Points, in no order, along strands that fork and pass close to each other.
(in the rows, 128 means zero)
Points whose rows are less than 130 apart are linked; no others are. Some points are linked to none.
J_855: [138 128 116 121 138 185 176 130 113 121 122  98 114 107  98 117 154 199
 120 129 139 126 129 122  99 132 147 163 150 104 147 112 177 139  86 122
 109 188  79 119  83 175 137 135]
J_621: [ 99 158 136  98 120 124 147 103 130 121 151  98 166 108  73 108 149 139
 138 114  78 123 162 166 129  97 126 163 154 105 139 127 152 155  71 129
 114 208 115 176  72 138 105 105]
J_275: [180 136 158 135 138 141 135 155 147 149 133 100 129 161 133 158 169 140
 105 167 164 146 161 126  94 143  85 125 129 155 172 114  88 146 205 171
 149  36 145  99 186 124 124 161]
J_33: [ 78  99 131  80  97 112 116 133 118 105 145 120 160 130 127 138 131  71
 111 125 125 121 160 166 119 120 131 137  94 116 110 104  85 148 167 160
  72  88 155 125 119 138  91 119]
J_247: [ 60 101 110 105  94 134 121 114 124 114 142 128 148 116 142  89 103  48
 123  97  76 111 128 154 141 112 119 114 153 124  64 116 115 128 102 104
  90 165 115 147  92 149 135 102]
J_742: [ 76 104 139  76  93 104 104 120 120  95 118 132 130 123 113 136 123  86
 100 134 135  97 142 167 143 144 134 136  83 112  99 106  99 165 138 170
 107 104 163 130 103 181  72 127]
J_78: [109 128 155  90 110  96  92  78 103 147 160 128 136  87  83  87 143 186
  84 165 142 133  82 123 112 148 112  96 104 129 186 160 114  80  87 151
 116 172  82 105 116 155 101 142]
J_14: [116 158 138 107 118 126 140 116 129 109 131 102 154 105  77 125 158 189
 123 122 109 128 134 153 118 106 120 165 138 114 165 132 165 158  64 154
 151 191 113 159  80 156 105 123]
J_947: [134  98 115 110 136 176 170 108  95 152 153  95 153 145 118  84 107  99
 126 131 112 130 129 107  95 128 131 113 179 142 127 118 104 100 117  84
  73 164  71 107 116 114 186 121]
J_150: [117 143 137 134 126 101 119 100  79 119 124 150 127  93 112 119 114 184
 132 136 148 122  90 117 112 129 139 127  96 124 151 121 152 122  90 127
 148 186 109 125  92 110 120 133]
J_22: [101 104 129  65 112 148 132 104 138 154 157  87 140  95  88  78 174 173
  73 146 152 144 102 122 106 140 115 121 140 122 164 152 139  78  84 138
  74 149  76 109 112 237 111 139]
J_689: [ 88 105 112 122 107  87 104 150 136 103 113 170 119 112 167 138  91  60
 124  99 135 106 128 144 158 130 132 121  78 128  62 114 110 132 150 131
 107  83 173 140 129 139 115 113]
J_381: [169 143 145 165 159 114 115 150 116 154 126 154 104 147 165 152 104 141
 140 152 168 145 127  70 117 142 115  95 141 163 167 138 118 104 184 121
 174  80 147  96 194  51 148 134]
J_138: [156 112 110 157 142 155 123 149 143 151 108 124 135 175 185 140  59  79
 144 122  90 141 129  83 155 119 106 103 187 172 109 150 100  94 153  88
 146  80 149 118 182  73 180 121]
J_811: [131 144 107 150 119  73 114 141 157 114 159 165 158 108 137 153 130  77
 164 103 159 165 169 124 115 111 172 144  44 121  84 143 123 128 155 120
  73 117 154 139 117  64 114 123]
J_80: [124 124 127 145 135 139 128 144  82 123 121 159  90 101 152 145 117 162
 137 134 185 142 101 100 100 137 148 133 102 132 140  96 141 147 173 135
 129 120 123  96 138 106 132 152]
J_459: [110 117 138 123 117 129 123 174 111 120 148 151 127 127 157 167 115  84
 128 130 176 153 152 108 101 121 128 121  91 137 116 109  97 148 209 139
 102  50 152  94 150  86 111 133]
J_226: [167 121 124 126 132 197 208 118 156 151 104  80 136 197 110 129 138  57
 145 109  46 128 166 146 159 102 141 131 212 129  98 117 118 152 135  84
  88 125 136 139 119 103 173 148]
J_669: [110 132 137 157 155 116  92 149 118 115 119 139 107 140 168 141  98 165
 123 128 102  90  99 123 163 146 118 107 166 136 157 154 116  90 147 117
 195 104 155 148 194 123 143  95]
J_824: [215 134 129 135 165 153 171 100 111 182 134  86 132 167  96 105 147 148
 140 154 126 120 119 101 110 138 123 117 162 142 165 137 124 116 110 111
 134 152  96 117 136  88 184 153]
J_564: [157 172 119 178 156  69 112 133 148 120 111 162 161 121 132 140  96 132
 183 106 126 142 146 123 141  93 141 161  89 135 110 139 157 113 110  90
 131 125 171 177 114  71 140 107]
J_880: [178 120 116 138 130 190 194 131 158 147  95  86 123 190 134 150 137  65
 147 124  63 136 164 140 161  98 136 136 187 142  95 110 109 155 163  84
 111  93 154 134 140  98 165 152]
J_569: [129 112  92 129 116 120 149 119 121 132 174 140 148 101 136 119 126  69
 160  96 128 158 163 134 104 107 191 141  82 100  76 119 132 129 142 111
  46 177  93 113  88  86 127 134]
J_943: [168 141 148 136 135 152 143 155 147 121 110  90 128 158 120 178 173 162
 121 145 143 144 164 152 117 127 106 168 121 139 170  98 109 164 193 173
 146  53 147 126 168 150 111 165]
J_319: [124 160 157 149 142  95 102 170  96 106 118 182 106 125 140 176 120 156
 136 134 198 137 125 112 118 135 123 112  76 143 159 111 129 137 185 156
 152  63 178 110 165  88 105 130]
J_16: [ 91  99 105 110  91 113 143  92 143 117 133 146 116  85 118 101 132  71
 118 115 116 115 148 164 135 138 152 136  92  87  53 103 145 157  93 119
  96 210 110 127  60 170  98 117]
J_497: [ 89 100 100 115 110 154 159 120 124 127 148 124 137  96 133  99 125  73
 135  98  93 121 151 152 119 115 157 139 140  97  73 100 139 140 111 103
  65 195  93 128  69 148 131 111]
J_966: [229 107 121 137 155 164 172  93 134 217 132  81 123 177 114 107 175 113
 127 165 112 110 113 103 122 133 104  78 179 156 165 147 108 106 124 118
 131 119 120 109 143  85 189 157]
J_251: [146 118 122 109 145 198 154 132 152 133 119  70 109 151 126 111 173 173
 107 137 109 113 123 131 130 141 120 141 209 134 142 130 151 136 114 122
 134  98  97 142 157 203 163 137]
J_805: [178 127 112 146 123 164 180 150 177 140  97 110 134 178 161 169 118  52
 152 126  82 157 172 134 161  94 132 147 149 143  88 116  99 149 183  85
 119  66 168 132 148  85 146 145]
J_48: [127 135 118 161 132 127 118 163  91 128 122 179  85 108 173 153  95 123
 153 116 192 158 109  83 108 131 154 122  88 138 115 105 143 134 184 118
 129 103 134 105 144  72 138 145]
J_137: [117 149 134 123 121 117 144 127 136  92 102 122 137  92  96 156 151 198
 134 117 122 126 130 162 125 105 132 166 115 108 160 125 186 178  71 158
 179 179 128 161  79 148  92 122]
J_260: [114 147 153 155 145  78  69 161 117 117 124 189 149 131 143 152  80 114
 140 125 156 130 135  90 139 118 111  94  93 148 142 144 102  83 157 131
 130  64 199 124 168  82 107  92]
J_580: [ 66 110 136  54  79 126 115  90 150  99 118 114 134 110  88 103 142  98
  91 135 114 113 144 164 147 146 123 140 122  95  98 115 122 178  78 151
 113 172 132 140  73 215  58 114]
J_917: [120 120 104 174 127 119 130 160 111 107  86 193  57  86 193 153 107 127
 153  93 183 116  94 128 139 140 158 140  72 117  71  94 172 162 153 128
 156 136 141 110 118 138 140 138]
J_594: [ 98 137 124 142 121 113 116 141 131  73  72 160  89 109 161 163 115 184
 123 113 132  91  89 156 161 138 112 128 126 104 116 114 182 175  78 130
 223 156 159 160 100 168 111 102]
J_534: [ 89 152 122 107 108  95 146  99 148 113 145 122 154  93  88 110 143 118
 144 105  87 111 160 174 144 105 134 150 127  93 102 121 159 159  59 121
 123 218 134 181  59 126  91  95]
J_584: [107 124 123 143 120  75 108 177 139 103 117 192 103 111 164 172  97  74
 138 100 183 118 136 131 158 135 143 125  39 126  75 120 117 141 171 146
 110  54 191 126 141 117 106 115]
J_803: [ 96 125 130 161 118  89  63 125  84 141 127 202 103 101 156 110  56 103
 128 127 150 148  79  65 132 142 135  74  87 147 113 136 109  66 133 118
 114 161 123  92 135  73 122 123]
J_701: [142 158 141 142 138 101 117 114  86 143 164 143 149 129 113 129 118 147
 145 147 164 165 123  87  81 114 150 120  89 144 151 124 121 114 136 116
 115 152 122 122 118  51 134 145]
J_496: [189 150 150 143 158 125 142 127 127 144 139 109 130 128  86 137 179 220
 124 155 176 167 118 129  75 137 118 144 109 146 199 128 152 134 134 177
 153 129  96 110 147 126 133 182]
J_602: [110 139 128 131 123 117 136 138 139  76  75 142 110  95 124 168 138 202
 130 110 134 112 105 163 139 118 119 150 116 106 148 119 196 187  69 152
 205 161 140 157  90 160 101 115]
J_25: [150 138 140 114 129 141 140 118 123 130 156  91 166 134  83 133 174 167
 122 145 147 169 160 142  79 125 131 168 107 127 172 118 120 143 155 175
 102 136 111 118 125 136 107 162]
J_532: [116 137 147 166 152  81  76 139 109 123 130 158 138 134 146 132  80 145
 133 136 121 114 116  98 144 132 118 102 130 143 162 161 105  61 144 119
 167 109 172 131 184  84 128  90]
J_804: [114 108 103 151 132 173 132 145 116 135 121 125 130 151 174 104  65  69
 146  85  78 125 114 105 141 110 123 116 194 150  67 123 121 110 123  87
 117 137  97 139 131 118 189 107]
J_286: [184 135 127 133 167 146 152 131 121 142 114 101 102 113 102 126 161 235
 125 144 165 137  91 121  98 141 131 145 143 132 187 132 184 121  97 150
 159 140  77 105 135 158 151 161]
J_527: [235 120 129 159 131 169 187 100 140 202 113  78 126 178 103 137 201 113
 131 161 105 127 142 113 125 112  97 102 160 156 163 126 103 132 143 131
 126 112 152 120 141  81 174 172]
J_158: [192 134 115 111 182 163 128 115 173 186 149  71 125 160  96  74 179 192
 126 154 121 105  84 141 125 139 111 120 197 128 180 182 158  88  87 135
 166 131  70 130 134 186 150 141]
J_619: [135 113 151 101 136 127 113 147 116 145 159 118 133 142 141 132 138 132
  97 155 155 129 141 118  96 144  90 102 138 153 167 128  84 115 188 162
 127  54 126  91 185 118 129 134]
J_862: [189 150 148 125 158 113 113 113 151 159 158  96 158 148  92 115 175 187
 119 161 142 145 131 142  94 137  84 132 126 159 198 145 118 112 140 184
 158 109 117 130 161 136 131 166]
J_296: [114 146 140 127 120  84 110 144 118  95 134 161 136 116 111 169 143 131
 140 125 177 138 146 156 115 120 155 147  40 119 132 111 125 152 166 168
 120  99 179 134 116 107  81 135]
J_956: [ 93 143 145 116 128 133 107 140 126  91 107 120 114 130 149 151 130 182
 106 122 105  87 106 152 165 134 110 129 165 125 145 126 139 147 111 144
 192 103 152 172 151 178 119  99]
J_875: [ 97 105 104 144 100  80 109 145 142 111  99 184  95  98 175 132  95  60
 133  93 140 107 124 140 160 146 142 126  61 126  30 117 125 140 133 129
 118 121 152 133 120 153 132 122]
J_977: [103 135 159  94 100  96 105  66  86 141 162 134 151  95  77  93 130 161
  93 165 142 150  97 120  98 130 129 104  79 130 167 131 104  96  91 134
  88 184  95 108  96 122 101 147]
J_458: [199 143 133 120 165 165 183 100 110 177 139  80 142 154  76  95 153 161
 136 142 122 114 130 111 104 138 134 132 167 129 163 132 136 113  81 106
 110 182  69 127 107 116 183 145]
J_326: [129 139 131 114 125 136 144 116 112 119 143 111 155 119  98 136 160 157
 134 133 129 148 158 153 100 111 151 174 104 116 150 114 140 154 144 154
 103 155 121 132 102 129 105 144]
J_109: [120 133 153  98 137 121  87 152 159 123 141  89 133 139 115 134 175 199
  89 129 121 106  97 161 150 143  92 130 169 131 185 169 134 113 104 195
 193  80 121 155 168 221 109 130]
J_547: [116 158 149 143 135  81 108 157 108  88 105 185 108 121 123 180 129 152
 136 127 200 124 116 143 131 134 140 128  44 129 148 111 141 153 161 171
 151  81 189 118 136 110  87 131]
J_295: [ 50  94 131 118  80 116  75  80 115 108 119 151 129 135 133  82  81  57
  86 129  89  98  91 130 166 156 104  82 135 118  86 135  82  99  94 104
 144 172 116 125 111 165  97  96]
J_726: [139  98  93 125 126 173 173 128 112 138 159 119 144 128 134 124 126  81
 149 121 138 169 168 117  83 114 183 144 115 107  96 101 122 138 172 101
  46 153  84  83  98  92 135 136]
J_179: [132 106 133  93 153 137  97 152 151 146 149  92 114 128 124 113 179 189
  89 144 150 122  95 149 131 151  93 121 167 129 176 159 138  95 134 187
 153  59 106 116 179 226 116 147]
J_652: [ 91 120 144  89  92 108 119  74  86 128 158 140 150  96  93  97 125 121
 110 151 144 153 119 125  97 126 148 121  66 118 131 115 107 120 113 128
  65 182 110 110  81 117  95 145]
J_781: [ 92 126 130 141 108  93 100  93  85 115 110 172 104 102 132 106  89 147
 121 132 134 107  84 114 140 146 123 105  94 120 114 120 140 117  89 116
 162 186 124 125  96 129 106 119]
J_209: [104 114 114 142 122 128 132 154 110  93  77 178  60  94 174 163 120 140
 132 111 176 100 101 152 140 152 146 144  84 103  92  84 169 183 149 147
 167 118 150 107 117 171 112 138]
J_936: [117 127 128 126 131 172 141 159 127  88  81 113  87 118 152 170 152 189
 120 118 130 111 121 158 140 130 132 175 154 111 135  94 168 181 136 150
 164  89 138 135 137 195 121 134]
J_110: [206 146 125 138 187 138 136 115 148 169 133  87 113 146 102 102 163 214
 138 152 121  99  79 137 128 144 112 117 178 129 192 174 162  98  80 130
 199 150  75 134 143 140 162 137]
J_684: [113 156 116 151 124  49 110 108 134 118 131 159 157  90 121 103 104 102
 167  96 102 122 137 130 147 104 137 141  82 117  83 136 155 113  57  98
 111 193 140 180  71  92 127  99]
J_938: [161 136 119 120 151 190 184 123 120 141 122  81 126 139  91 107 156 170
 129 130 115 113 147 119 105 134 142 162 180 114 147 119 157 143  96 107
 107 175  80 129 101 152 161 139]
J_787: [170 153 107 156 150 162 187 139 158 121 109 112 106 142 134 154 144 127
 168  99  82 116 180 173 161 103 177 182 153  93  97 104 175 169 128  97
 133 153 116 155 101 118 129 130]
J_739: [ 97 105 105 100 119 169 178 117 131 124 153  99 160 134 114 100 127  59
 146  98  76 131 177 165 113 105 155 145 178 107  88 107 125 139 125  99
  47 171  92 127  91 132 142 114]
J_494: [149 102 107 124 125 177 176 130 121 137 138 102 141 147 136 135 139  94
 135 136 130 159 174 123  94 116 154 150 141 124 117 104 112 153 188 115
  78 107 108  95 133 101 137 142]
J_448: [ 86 113 130  92 101 108 117  95  91 125 160 137 164 111 110 104 120  91
 122 140 127 149 133 129  98 112 136 121  89 126 122 113 100 120 132 128
  71 149 121 119 102 108 113 132]
J_125: [ 92 135 129 120 128 179 167 125 134 127 148 102 143 152 119  88 111  78
 142  83  55 105 144 139 140 111 127 121 224 110  81 112 140 142  79  77
  93 188  87 168  84 139 179  97]
J_308: [161 153 139 148 155 115 131 113  80 136 142 133 124 113 111 125 121 200
 142 145 165 139  95 101  86 128 150 126 111 139 174 118 151 114 110 126
 149 170  93 117 123  80 151 146]
J_841: [ 81  99 138  95 123 134  88 124 120 117 152 104 130 135 143 113 127 138
  87 135  99  85  99 141 147 150 104  93 175 129 154 155  80  97 138 148
 144  93 121 130 181 173 126 101]
J_101: [172 135 117 146 147 202 208 132 154 146 102  92 110 175 112 129 142  90
 158  99  57 109 181 153 159 112 170 155 200  96  89 107 148 165 124  77
 104 153 113 151  98 118 159 139]
J_629: [137 129 109 170 135 130 112 175 126 139 122 179 100 114 187 152  71  86
 168 107 172 170 124  69 117 123 137 124  96 151  89 123 134 129 176 112
 110  91 133 107 144  57 153 137]
J_502: [ 79 155 142 103 126 143 139 110 139 116 154  95 166 150 111  96 122  91
 135 101  49 107 146 152 148 103 114 123 206 117 106 129 134 141  79  90
 116 171 114 194 101 132 153  93]
J_953: [112 116  95 170 113  89 105 160 138 124  89 204  70  87 194 146  90  86
 147  83 170 119 103 118 153 149 148 124  58 129  38 115 146 139 146 129
 142 128 147 120 125 138 145 132]
J_856: [104 135 120 162 124  87  62 148 114 133 126 207 123 107 159 120  56  87
 152 116 161 163 105  65 127 130 134  82  70 154  97 148 113  80 137 120
  96 117 148 104 135  58 125 114]
J_949: [112 133 125 124 111  63 114 136 141 102 146 161 152 110 121 158 140  86
 142 109 163 132 169 158 135 117 167 143  36 111  93 125 114 141 158 149
  92 106 179 146 114 102  86 122]
J_498: [151 128 126 125 145 197 160 146 138 116  93  79  94 140 129 141 170 197
 118 132 121 123 129 141 130 132 127 169 186 126 149 110 170 157 123 129
 153  97 113 136 152 199 150 146]
J_685: [ 94 128 128  71 103 158 141 105 149 141 157  82 146 103  76  78 175 178
  85 129 122 130 110 118 123 130 103 126 177 115 161 153 155 109  39 123
 105 188  73 142  90 228 115 117]
J_21: [180 112 129 160 149 128 123 142 152 175 116 122 131 173 167 146  87  91
 132 154 110 133 138  75 146 133  99  78 181 175 148 168  92  81 164 103
 172  72 162 102 204  52 168 123]
J_676: [132 123 137 127 143 144 132 151  98 116 113 137  85 107 140 148 150 200
 118 142 183 134 105 117 101 147 129 143 124 130 167 106 149 142 165 157
 144  89 119  90 163 146 126 159]
J_141: [ 89 114 151 130 108  94  73  94 128 123 128 145  84  97 103  95 122 175
  80 167 119  86  52 126 162 188 108  87 123  98 183 188 105  80  78 135
 199 197 103 104 142 160  79 105]
J_461: [ 77 109 140  58  80 134 122 101 129 112 123 104 144 103  80 116 160 133
  84 139 135 138 140 150 122 140 130 152 112 107 131 125 123 154  97 173
  91 152 130 117  86 222  61 141]
J_332: [127 117 101 124 131 154 173 136 145 133 141 102 156 148 136 114 106  43
 162  86  70 140 172 153 133  98 149 150 171 121  69 120 126 138 129  88
  66 151 110 144 106 101 160 120]
J_126: [155 159 154 156 148 108 114 154 109 126 127 159 114 141 148 166 124 154
 140 145 181 150 138  98 106 131 120 119 105 152 165 116 122 133 190 140
 161  65 161 109 178  71 127 138]
J_51: [ 98 116 116  97 102 169 152 111 123 109 117 116 116  87  96 114 153 170
 103 127 136 128 125 129 111 135 138 154 129  91 121 108 170 155  76 133
 106 197 104 116  65 203  94 128]
J_272: [ 59  93 140 107 102 113  78 107 104 114 137 137 121 126 134 102  98 102
  87 141  97  84  93 127 162 157 110  79 140 122 138 155  76  84 121 136
 142 134 133 123 154 156 101  97]
J_982: [ 93 137 144 147 113  70  84  88  98  99  88 198  99 111 121 110  75 146
 116 143 147 107  81 122 154 166 121  97  74 115 121 136 140 112  77 122
 196 184 139 122 100 130  77 114]
J_118: [ 98 141 138 152 129  46  65 122 125 108 106 193 158 117 127 127  84 104
 141 117 130 112 124 123 164 118 122 113  75 130 103 146 121  89 101 118
 128 105 195 163 120 116  99  84]
J_679: [181 150 138 141 138 162 157 151 158 109  89  88 118 162 120 185 177 172
 135 138 118 145 162 172 140 117 127 188 132 130 161  99 133 176 178 155
 161  78 150 134 156 148 111 163]
J_39: [183 134 128 162 177 106 112 110 125 177 149 106 139 165 128 102 101 137
 145 153  93 105 106  93 137 142 124  92 168 148 175 188 104  59 116  97
 176 152 127 129 175  60 183 110]
J_750: [115 143 134 155 142  78  83 184 134 113 112 204 121 122 166 167  80  93
 149 109 176 134 133  95 151 118 120 107  69 143 108 133 112 106 166 129
 120  43 202 126 156  95 112  94]
J_355: [162  89 110 120 132 195 191 127 124 149 124  85 133 159 131 121 140  94
 127 145 124 142 160 114  99 125 134 137 174 138 125 109 105 142 169 102
  82 103 109  93 146 116 167 143]
J_510: [106 102 115 133 137 158 119 135 122 126 136 117 134 159 175 114  75  90
 124 112  79 116 113 114 153 124 112  99 201 154 110 145  93  93 148  97
 142 102 122 133 179 114 177 104]
J_825: [ 56 106 121 114  87 105  85  98 124 108 121 141 148 123 140  88  87  47
 113 104  71 103 113 138 166 123 111  94 140 128  66 130  97 109  86 104
 122 162 128 154  99 150 116  91]
J_640: [130 169 136 142 132  59 107 106 125 121 160 149 197 120  86 124 129 114
 166 125 137 162 166 137 106  89 150 152  62 131 130 132 128 107 123 128
  93 150 161 166 100  61 109 117]
J_863: [184 167 128 173 149 139 159 149 143 108  84 124 108 149 142 191 146 159
 164 127 140 145 153 154 145 109 146 180 107 130 146  95 144 165 184 118
 177  81 160 135 148 100 125 152]
J_582: [ 79 110 156  66  99 113 100 115 103 110 126 123 132 117  95 126 143 142
  83 143 148 114 123 139 129 148 114 131  98 125 151 122  98 141 128 192
 107 103 143 108 121 199  72 144]
J_606: [198 132 131 151 132 152 173 115 133 164 115  97 139 175 121 151 151 100
 145 152 122 153 165 105 114 110 118 133 140 152 141 121 102 148 174 112
 131  98 152 120 144  71 152 161]
J_635: [111 134 114 154 114  69  73 140 137 123 128 203 137 101 150 120  76  68
 159 107 163 160 122  89 128 124 139 104  44 148  72 149 118 100 123 120
  77 112 156 125 120  73 129 118]
J_909: [135 112  77 145 114 111 153 139 152 128 165 141 133  98 164 136 125  56
 164  74 120 152 176 136 130 115 191 146  82 108  51 133 134 132 147 114
  52 162  98 116 106  94 142 129]
J_438: [127 161 148 140 129  81  95 120 107 135 176 155 182 137 101 121 116 109
 145 149 159 183 151  97  73 103 138 113  71 148 142 131 101 102 138 122
  94 134 144 128 117  40 118 136]
J_175: [141 120 108 100 154 182 145 135 158 156 142  70 116 135 109  83 179 194
  99 138 135 116  94 122 115 146 114 127 201 124 159 159 173  94  81 119
 128 128  64 126 133 228 155 131]
J_535: [113 151 127 134 120  46 108 110 141 113 145 153 183 102 101 116 124  91
 158 113 118 140 165 149 134  96 150 153  63 118 101 135 139 112  99 117
  94 156 169 174  91  88 105 102]
J_718: [ 89 113 145  92 110 118 106 129  92 107 106 147  98 107 116 136 128 158
  96 144 160 110 102 133 127 153 116 125  95 120 141 116 123 145 135 177
 134 104 143 101 131 183  89 146]
J_705: [122 132 124 123 128 130 133 128 111 111 126 126 133 118 132 143 133 141
 137 124 126 124 142 150 124 113 137 167 115 120 128 108 140 156 148 136
 130 123 142 145 123 125 122 130]
J_540: [213 127 143 129 153 141 133 112 168 186 146  82 147 170 104 115 193 150
 114 172 134 142 141 144 100 143  70 114 146 158 183 139 105 122 159 177
 149  83 129 117 169 139 142 179]
J_306: [ 85  95 125  93  97 118 122 128 109 115 155 129 167 124 141 122 104  56
 123 120 123 141 147 137 109 107 126 124 117 134 101 114  85 123 160 127
  72  99 137 113 123 108 122 121]
J_807: [150 114  71 159 117 130 150 164 174 138 141 141 125 113 183 139  97  45
 175  72 113 160 167 122 135 115 168 153 100 132  44 137 130 129 149 104
  60 130 104 123 122  84 169 128]
J_935: [104 147 116 131 113  73 134 102 133 120 145 140 147  87 110  97 121  97
 151  97  91 117 151 149 144 106 136 141 104  97  81 126 161 134  49 102
 109 222 123 179  53 108 115  98]
J_176: [101 120 124 130 122 143 126 162 116  83  76 148  77 107 167 174 131 169
 121 112 153  96 106 161 150 145 133 154 115 105 120  92 163 186 143 157
 168  94 159 127 127 189 102 132]
J_722: [123 112 133 110 144 148 119 158 117 117 105 115  85 112 141 144 162 210
  96 137 164 116  94 132 123 154 111 140 153 130 170 129 153 131 136 175
 155  70 120 106 173 209 124 150]
J_926: [176 139 144 129 138 140 154 111 121 158 164  97 158 151  92 126 172 147
 123 163 156 174 161 118  67 129 130 138 111 143 171 121 106 138 166 151
 103 132 108 101 135  94 132 166]
J_248: [117 126 133 136 109 128 122 165 118 135 172 160 137 127 151 155 107  62
 137 140 184 192 154  80  71 117 148 106  88 147 105 130  96 138 187 122
  86  77 131  86 130  46 118 140]
J_151: [ 94 158 147  92 123 169 138 108 151 117 156  77 155 152 102  94 157 148
 117 119  62 106 131 140 153 118 105 121 223 120 138 145 146 144  67 111
 144 167  97 188 119 169 151  94]
J_806: [ 87  82 125 112 139 158  90 151 138 132 145 114  88 122 160 102 133 150
  89 145 113  79  69 132 149 172 114  81 191 120 151 160  98  87 153 145
 155  97 101 107 200 186 134 102]
J_711: [106  96 140  98 119 135 122 146  94 123 151 130 127 123 140 134 130 118
 106 147 162 136 136 112  94 136 116 111 123 142 141 110  88 134 188 149
  97  68 126  87 161 121 122 137]
J_246: [139 116  81 168 129 140 127 179 155 139 117 158 108 116 202 146  78  63
 170  83 133 159 138 106 137 114 142 149 105 145  52 123 129 134 164 106
  95  99 122 121 138  88 173 129]
J_972: [ 80 110 119  93  88 134 128  88 127 105 113 138 118  96 103 100 128 116
 104 134 125 112 122 145 135 147 124 135 110  95  87 103 145 167  73 126
 130 200 114 128  59 192  83 121]
J_262: [169  88 113 107 131 188 201 112 116 169 146  83 151 169 108  97 130  83
 128 144 121 144 151 108  81 132 130 116 180 143 129 120 100 114 143  94
  65 135  87  86 127  99 183 140]
J_761: [105 124 158  94 106  90  79  86 121 134 141 132 122  95  84 101 143 192
  77 162 136 114  70 131 139 160 101  95 108 117 192 178 120  82  70 165
 161 165  99 110 128 171  83 135]
J_370: [ 94 140 144  70 113 167 137 110 162 130 161  70 159 136  84  79 182 159
  99 120  88 122 129 135 135 124 105 126 213 117 153 155 144 133  54 128
 114 167  83 164 117 211 133 113]
J_797: [ 89 136 151  96 118 131  92 136 142  98 124 103 121 128 124 145 158 199
  87 123 114  94  91 149 163 142  99 119 171 119 160 158 145 138  84 172
 194 109 133 160 152 217 104 105]
J_237: [102 139 136 150 117  45  79 103 132  92  90 196 124 111 125 117  86 109
 134 125 137  98 112 139 171 146 123 114  66 117  85 134 143 118  77 117
 176 150 172 157  96 138  86  95]
J_234: [161 148 133 145 161 140 142 124 112 123 113 109 104 120 124 129 137 227
 131 132 128  99  85 125 126 138 116 132 170 128 183 142 174 127  74 125
 199 162  86 140 129 140 157 125]
J_671: [201 147 141 160 130 148 169 109 135 161 142  99 155 171 101 154 177 119
 138 168 152 171 176 105  76 122 127 127 110 149 160 121 103 153 183 139
 125 121 139 105 139  65 130 172]
J_600: [ 89 118 131 162 114  96  77 107  77 133 121 175  96 104 148 100  71 127
 115 129 119 116  72  86 145 157 125  81 117 130 130 143 112  70 114 112
 156 190 116 107 130 110 119 112]
J_202: [191 157 128 172 137 130 138 149 165 156  93 138 145 175 158 172  96  80
 157 141 130 162 161  82 140  98 113 129 123 163 125 135 104 120 172  92
 144  53 188 123 160  51 149 138]
J_206: [ 79 147 142 122 121 128  99 140 139  75  93 138 109 129 161 160 122 160
 107 114 102  82  96 155 181 131 111 122 159 110 107 116 153 161  97 130
 202 120 167 183 122 178 113  83]
J_898: [177 153 115 158 141 127 144 160 195 138  94 136 148 171 166 180 100  64
 157 123 105 158 171 115 165  88 120 154 125 151  93 122 105 129 172  80
 127  44 189 144 152  78 148 125]
J_589: [ 88 102 133 124 109 126  82 112 149 138 158 115  95 101 118  81 148 174
  87 161 106  82  36 127 156 176 107  89 156  91 174 196 113  73  77 128
 179 198  82 117 143 187 103  96]
J_514: [142 133 140 143 163 136 107 146 141 127 123 111 100 153 161 142 128 178
 114 142 103  90 103 139 159 148 111 112 187 139 171 156 115 102 155 128
 200  71 141 143 208 141 151 112]
J_224: [173 153 110 163 148 154 173 146 155 106  96 116  99 144 146 179 148 142
 165 110  99 128 166 174 160 102 165 190 129 107 112  95 163 176 157 102
 158 111 137 149 127 121 127 138]
J_426: [195 146 134 182 154 125 124 144 140 172  96 142 121 164 161 165  89 108
 149 150 143 149 138  51 140 123 106  97 145 174 149 149 116 101 167  99
 174  72 175 107 188  40 161 134]
J_707: [118 122 115 129 131 179 165 135 142 128 130 105 146 169 144  99  89  54
 146  85  54 118 142 139 147 103 129 127 212 134  66 119 126 133 108  78
  95 148 101 157 114 120 188 113]
J_304: [197 111 127 107 156 155 146  99 157 191 151  74 150 173 110  94 181 128
 111 171 118 127 131 133 103 138  84 102 177 156 171 152 100 113 147 143
 130  96 110 107 162 131 162 154]

Follow the links from the first point to the second, and from the first to the third. Name the last point that the two ways share.
J_825, J_461, J_671 | J_972
J_272, J_742, J_804 | J_497
J_25, J_175, J_718 | J_966
J_22, J_426, J_841 | J_707
J_742, J_671, J_841 | J_972
J_21, J_247, J_502 | J_707
J_806, J_370, J_458 | J_497
J_856, J_621, J_118 | J_781
J_811, J_787, J_125 | J_426
J_898, J_547, J_272 | J_426

A fork is a point with three links, a tip a point with one. Leave the first point through the second and follow the links. Name the first fork or tip that comes.
J_275, J_943 | J_426
J_25, J_926 | J_966
J_584, J_750 | J_514
J_246, J_807 | J_947
J_534, J_935 | J_781
J_966, J_527 | J_705
J_426, J_21 | J_707
